Each row is a point on a tangle of strands that fork, close into loops and nearly touch. The rows are in no order.
In the rows, 128 means zero.
Points whose rows are less than 136 apart are linked; no others are. Some points are linked to none.
k775: [132 171 132 199 130 140 152 152  79 180 178 113  93 151 115 145 131 135
  92 146 106 140  79  86 120 138  95 138 128 146 127 148 143]
k205: [119 159 140 109 170 129  52 148  74 165 146 158 113  94 157 164 120 108
 157 150 109 111 124 111 153 149  91 121 148 134 100 116 109]
k677: [125 152 144 156 144 152 133 103 136 131 104  95 137 120  89 148  95 184
 128  59 110 123 114 162 112 113 123 133  92 119 137 108 113]
k751: [156  99 109 125  93 153 187 109 158  93 127  95 128 150  73  91 136 151
  79  59 157 137  65 150 134  78 138 170 116 130 107 142 116]
k405: [165 146 130 142 114 158 163 115 102 130 186 111  83 146 110 135  99 173
  95 150 119 108 145 112 135 157 151 129 148  99 109 125 139]
k293: [ 91  98 173  99 126 109  64 108 131 120  89 181 182 100 147 103  85 128
 155  79 136 100 162 151 118 112 156 147 113 105 129 146 144]
k577: [103 170 170 137  99 124 142 145 130 132 115 111 136 123 163 166 116 134
 164 186 126 104 143 122  83 133 124  35 106 124 150  92 116]
k328: [158  94  92 166 127 135 148 153 195 110 128 105 123 120  88  81 146 131
  84  94 157 156 148 128 157  89 151 166 144 133 106 175 156]
k290: [191 119  62 149 126 120 138 154 180 117 140 141 122 133 156  93 144  73
  93 190 108 138 148 100 182 161 131 141 152 123 146 157 169]
k632: [117 164 162 162  92 147 186 135 124 134 121 107 136 125 128 139 121 119
 149 189 163 108 125 127 119 139 135  59 149 124 126 100 126]
k420: [148 131 129 168 111 153 128 137 141 127 130 130 120 119 107 118  96 140
 117 151 137 128 147 118 161 140 148 120 169  94 106 133 141]
k330: [128  98 102 149 192 126  97 149 120 138 140 129 120 142 103 147 153 125
 115  92 136 130 122 107 126 116 125 173 173 123  99 155 164]
k635: [145 172 150  80 111 127 136 100 117  97 146 131 111 126 216 125  77 141
 166 134 120 102 144 139  85 151 122  83  97  96 166  82 111]
k229: [143 135 112 118  90 145 210  99 171  92 152 110 131 173  74  97 145 104
  82 152 113 114  70 145 153 120 116 125 104 151 143 118 132]
k28: [ 65 154 144 144 166 126 107 139  82 156 150 110 122 163 111 195 163 185
 144  89  94 118 125 123  96 164  97 103  93 184 122 110 119]
k6: [179 116 118  88  92 127 129 128 167 105  96 143 140  94 187  94 127  63
 150 210 144 143 176 121 135 157 174  68 141  89 143 115 118]
k343: [106 149 133 103 100 108 165 151 105 113 173 100 105 181 125 144 140 171
 133 158 117 110 137 117 116 164 116  75  96 137 133 113 109]
k701: [150 104 148 123 113 131 107 119 143 142  67 133 136 130 116 113  89 124
 183 105 151 114 172 117 103 119 191 103 144  80 121 116 111]
k748: [143 103  89 208 171 129 111 159 135 160 145 118  76 111 108 162 152 135
  99 123 150 164 135  82 129 106 102 168 180 154 101 159 165]
k239: [132 122 115  99  91 133 137 118 144  87 150 164 136 146 165  60  87  76
 118 133 141 106 106 150 192 144 122 147 146 121 126 148 167]
k807: [ 95 107 120 133 137 148 143 112 109 137  88  95 133 142  72 149 164 181
 135  27 128 180  49 177 105  89  97 168  76 180 133 130 100]
k616: [175 121  97 133  85 141 128 116 154 105 119 167 139 109 182  78  87  95
  88 200 141 103 145 137 141 170 165 135 175  75 126 145 172]
k55: [155  97 135  94  99 119 102 130 169  97  97 156 157  84 183  72 122  87
 139 180 130 146 208 132 135 125 215  89 116  83 141 125 117]
k370: [114  93 109 128 163 130 102 130 117 144  97 123 129 155  86 141 150 151
 139  42 158 132 114 128 122 118 130 180 172 132  89 146 151]
k432: [100 118 151  92  64 117 178 112 136 102 121 128 112 169  95 119 122 121
 153 146 159 114 121 120 140 114 132 111 126 139 134  99  84]
k881: [153  80 146 116 125 131 114  88 150 171  77 114 165 124  32 100 126 140
 137  44 140 135 150 147  94  78 209 151 105 120 136 155 101]
k323: [175 149 112 198 118 122 140 148 119 168 154 131 116 115 183 132 121 117
  88 203 109 163 157  80 161 159 121 127 122  79 165 152 142]
k416: [102 158 181  91 133 137 166  82 112 120 131 118 124 176 149 137  99 153
 179  90 117  93 123 136  41 131 130  89  68 136 144  74  99]
k963: [ 95  89 117 127 153  90  38 161 160 139  84 175 158 109 123 109 148  75
 150 122 141 135 143 138 165  92 135 146 149 149 116 174 158]
k308: [163  85 145 119 131 139  93 105 167 147  69 136 157 117  90  99 103 128
 151  94 141 131 186 132  76  92 225 109 114  91 128 134 118]
k504: [195 131  79 192 118 131 172 146 151 141 151 116 127 143 145 116 136 102
  82 188 127 150 146  89 162 159 119 148 149 110 161 167 173]
k912: [ 97 106 134 106 102 113 148 120 137 105 112 127 123 166  81 139 137 140
 129 107 139 120 100 121 137 102 122 137 133 118 113 109  95]
k742: [126 127 130 160 147 127  99 131 146 151  76  94 161 106  62 159 138 174
 149 101 110 146 135 160 115  90 141 118 119 127 149 137 114]
k445: [170 123  87 107 118 126 138 149 182 115 104 137 150 104 176  97 150  57
 129 204 122 140 163 109 172 171 145 106 149 115 138 132 132]
k763: [123 161 119 143 109 115 115 168 104 136 159 138 117 118 202 163 126 140
 138 217 162  96 150  98 149 171  88  85 141 118 115 111 104]
k22: [105 121 101 147 142 140 113  98  99 150  72 102 121 114  67 153 163 193
 159   7 130 186  93 209 110 108  97 164 102 168 132 146 114]
k571: [ 99 178 152 142 123 134 142 163 112 135 160 133 131 134 137 149 140  98
 117 201  91 112  91 129 144 131  91  85 115 165 136 117 132]
k746: [ 80 136 118 172 128 134 145 166 135 111 139 104 111 139  95 160 155 147
 102 115 139 160  67 139 135  93  75 147 142 172 108 124 128]
k877: [159 117 100 217 173 121  96 157 127 175 138 146 109 102 129 159 154  98
 111 171 140 156 158  55 140 118 114 167 176 132 103 158 171]
k657: [165  82 110 145 126 142 147 141 205 135  83 109 155 120  48  92 153 108
 102  83 163 156 128 127 142  84 180 170 143 137 108 161 137]
k530: [ 65 122 128 134 140 134 155 131 116 122 116 103 122 154  62 159 182 161
 122  81 135 173  38 167 108  83  89 154 103 184 112 110 106]
k617: [152 180 128  95  96 118 137 152  95 140 182 128 129  86 216 138 147 103
 122 249 153 110 133 115 136 190  92  90 138 145 125 105 112]
k494: [ 82  98 189  86 104 117 108  68 133 104  95 158 177 108 159  97  89 129
 151  66 128 106 150 144 122  74 159 144  86 115 163 118 105]
k195: [106 122 167  98  97 111 152 107 132 106 113 129 169 130 171  91  94 101
 158  90 145 115 135 131 170 103 135 123 100 110 156 140 121]
k249: [112 167 143 171 174 134 106 143  75 166 161 117 106 144  94 178 133 154
 122 122  84 133 101 113 117 136  97 111 112 157 128 128 127]
k348: [ 98 134 101 166 110 125 167 159 131 107 181 107  66 170 105 123 157 156
  69 131 126 162  64 139 141 111  68 134 130 166 122 129 132]
k960: [145 128  95 137  97 130 101 136 131 123 153 180 112 122 176  67  79  84
  93 166 131 123 116 135 178 155 115 160 184  98 114 160 173]
k652: [110 172 142 143 167 138  83 144  94 154 151 139 118 110 105 161 127 117
 141 162  89 117 105 121 148 130 102 100 128 136 126 117 120]
k895: [ 72 158 156 103 123 114 170 144 120 123 148 131 129 186 133 131 159  88
 137 153 120 115  67 140 140 118  87  97  86 168 121 116 115]
k213: [ 93 127 100 136 131 128 156 148 108 101 211 127  71 182 143 133 156 136
  72 152 123 144  87 113 152 131  64 146 139 146 127 128 148]
k135: [113 136 152 104 160 116  59 135 121 119 110 160 172  66 192 116 101 124
 142 128 115 111 167 156 131 130 145 143 139  94 120 132 140]
k152: [196 137  98  52  83 132 183  98 131  94 159 120 128 122 161 116 122  88
 122 225 140 119 148 142 104 189 170  96 151 120 159 101 144]
k532: [ 94  81 138 128 109 105  75  90 130 156  49 144 147 114  46 149 143 181
 169  50 139 149 154 175 110 108 152 169 138 155 122 131 100]
k965: [ 95  83 132  90 118 120 112 122 132 123  95 153 129 172  84 113 120 138
 139  60 149 111 108 117 121 109 138 167 146 119 102 121 111]
k285: [111 129 126  95 176 118 141 140  89 110 184 128 108 165 148 136 143 135
 108 112 108 115 113 113 148 141  88 142 115 125 128 131 147]
k100: [133  99 135 126  60 141 225  76 157  88 124 102 138 171  78  87 134 117
  93  98 151 134  74 139 147  97 144 156  93 158 127 139 107]
k91: [178 143 114  52 120 137 165 101 119 107 174 133 127 118 154 101 117  84
 110 191 118  98 127 138 131 163 150 123 150 112 130 116 146]
k312: [ 65 160 141 113 159 144 111 121  99 132 149 133 103 164 111 190 128 179
 144 102  95  92 137 121  74 178 103 104  90 171 105  68 100]
k773: [152 114  88 170 127 145 177 152 180 104 140  95 104 136  93  96 148 109
  87 105 146 160 106 128 165 106 106 148 151 151 124 159 166]
k41: [149 134 122 184 186 120 101 157 122 160 139 133 144  89 136 171 159  93
 116 187 106 140 161  88 148 119 135 142 142 140 129 151 153]
k876: [148 122 108 125 196 119  97 142 103 139 161 138 118 134 142 132 132 129
 111 101  95 126 140  98 142 138 119 162 134  99 135 156 149]
k5: [154 152 146 121 145 114  88 143 112 134 133 149 151  58 231 102 103 100
 130 169 121 126 153 130 152 150 128 142 149  82 121 129 134]
k115: [124  79 186  58  61 125 105  92 152 101 110 191 150  74 162  59  87  89
 146 142 137 114 173 127  96  78 192 116 107 116 160 107  83]
k563: [148 150 100 211 162 144 138 160  91 174 152  92  84 123  82 160 141 157
  84  96 116 165  53 118  86 110  83 171 137 154 123 155 138]
k873: [104 148 171  58  98 111 183  79 101  98 140 121 111 175 190 119  97 126
 176 107 133  93 132 134  80 136 123  96  70 121 153  88  87]
k443: [166 142 125 166 152 121 109 136 129 137 140 133 148  90 201  94 103 118
  92 177  99 133 156 108 159 142 134 142 134  72 151 152 151]
k235: [102 107 141 121  94 116 150 127 161  90 131 156 153 124 166  74 118  89
 117 111 153 127 134 135 198 109 121 138 126 142 128 145 152]
k709: [133  84 167  58  94 116  80 117 164  91 102 172 155  77 182  58 101 111
 145 141 128 132 202 134 101 108 201 110 105  86 147 129  98]
k710: [143 132  82 187 172 145  88 147 110 163 136 101  70 113  67 164 139 181
 111  56 105 182  92 131  97 110  87 173 139 144 113 140 123]
k359: [132 111  80 152 146 123  75  70 110 174  56 104 124 112  69 149 172 205
 160  21 128 176 131 207 108 128 108 169 130 171 121 165 143]
k460: [156 126 125  25 131 112 149 117 116  94 149 130 131 129 162 110 126  92
 129 146 116  91 123 119 113 149 144 130 129 103 128 113 115]
k313: [115 124  84 183 182 136  70 131  92 162 114 103 101 119  86 194 151 206
 124  61 116 158 128 140  90 147  88 180 145 158 101 132 142]
k151: [129 145 150  18 155 120 109 128 105 102 150 133 120  99 170 137 142 123
 158 144  99  94 148 107  85 161 139 110 117 120 117  77  82]
k9: [176 143 130 123 113 143 172 115  83 132 197 124  94 144 132 133 114 121
 109 201 130 107 144 109 142 180 148 120 152 107 126 119 145]
k298: [114 131 128 175 162 103  83 130 111 160  82  91 151 119  95 193 150 161
 174  92 113 158 136 148 126 124 109 116 117 148 146 143 124]
k467: [128 136 146  90  69 130 190 116 137 111 113 136 132 145 147 115 117  85
 159 176 172  98 131 120 138 126 140  77 135 128 135  99 109]
k699: [126 166 142 161 121 121 113 154 112 135 130 128 128 112 188 171  97 160
 153 181 123  99 154  97  97 160 108  71 128  97 139  91 107]
k431: [109 179 139 107 104 137 151 126 133 105 151 158 128 113 167 115 117  83
 108 216 112 107  94 148 163 140  83 108 127 143 139 110 129]
k663: [ 68 123 141 137 172 118 107 121  91 147 108 106 137 153 113 193 165 185
 163  61 121 145 132 149 104 144  99 126  98 165 141 121 130]
k700: [148  84 133 121 131 148 154  96 163 132 106 103 162 123  48 103 134 139
 103  46 150 118 101 148 118  74 174 159 110 123 115 152 129]
k62: [ 91 137 136  68 153 121  99 131 114 119 136 143 118 141 134 181 137 154
 163 139 112  86 150 108  89 153 113 104 117 136 116  73  89]
k732: [115 140 158 122 143 146 162 100 125 129 120 101 135 151 111 151 100 178
 151  70 116 107 135 122  67 136 141 103  84 121 147  97 112]
k833: [141 123 133 144 124 128 117 141 139 133  89 134 143 127 117 110 107 106
 157 128 154 132 143 126 154 122 159 106 157  92 112 138 136]
k372: [122 112 108 151 185 101  67 162 157 142  98 144 168  97 150 135 151  75
 138 154 125 142 159 126 165 113 137 142 157 142 125 168 166]

A fork is a point with three links, a tip a point with one. Leave the first point through the second and follow the links. Name the first fork or tip that comes.
k22 / k807: k330
k308 / k701: k91
k290 / k504: k616
k5 / k443: k115
k28 / k663: k635
k213 / k348: k359
k405 / k420: k700
k873 / k416: k28
k432 / k467: k617
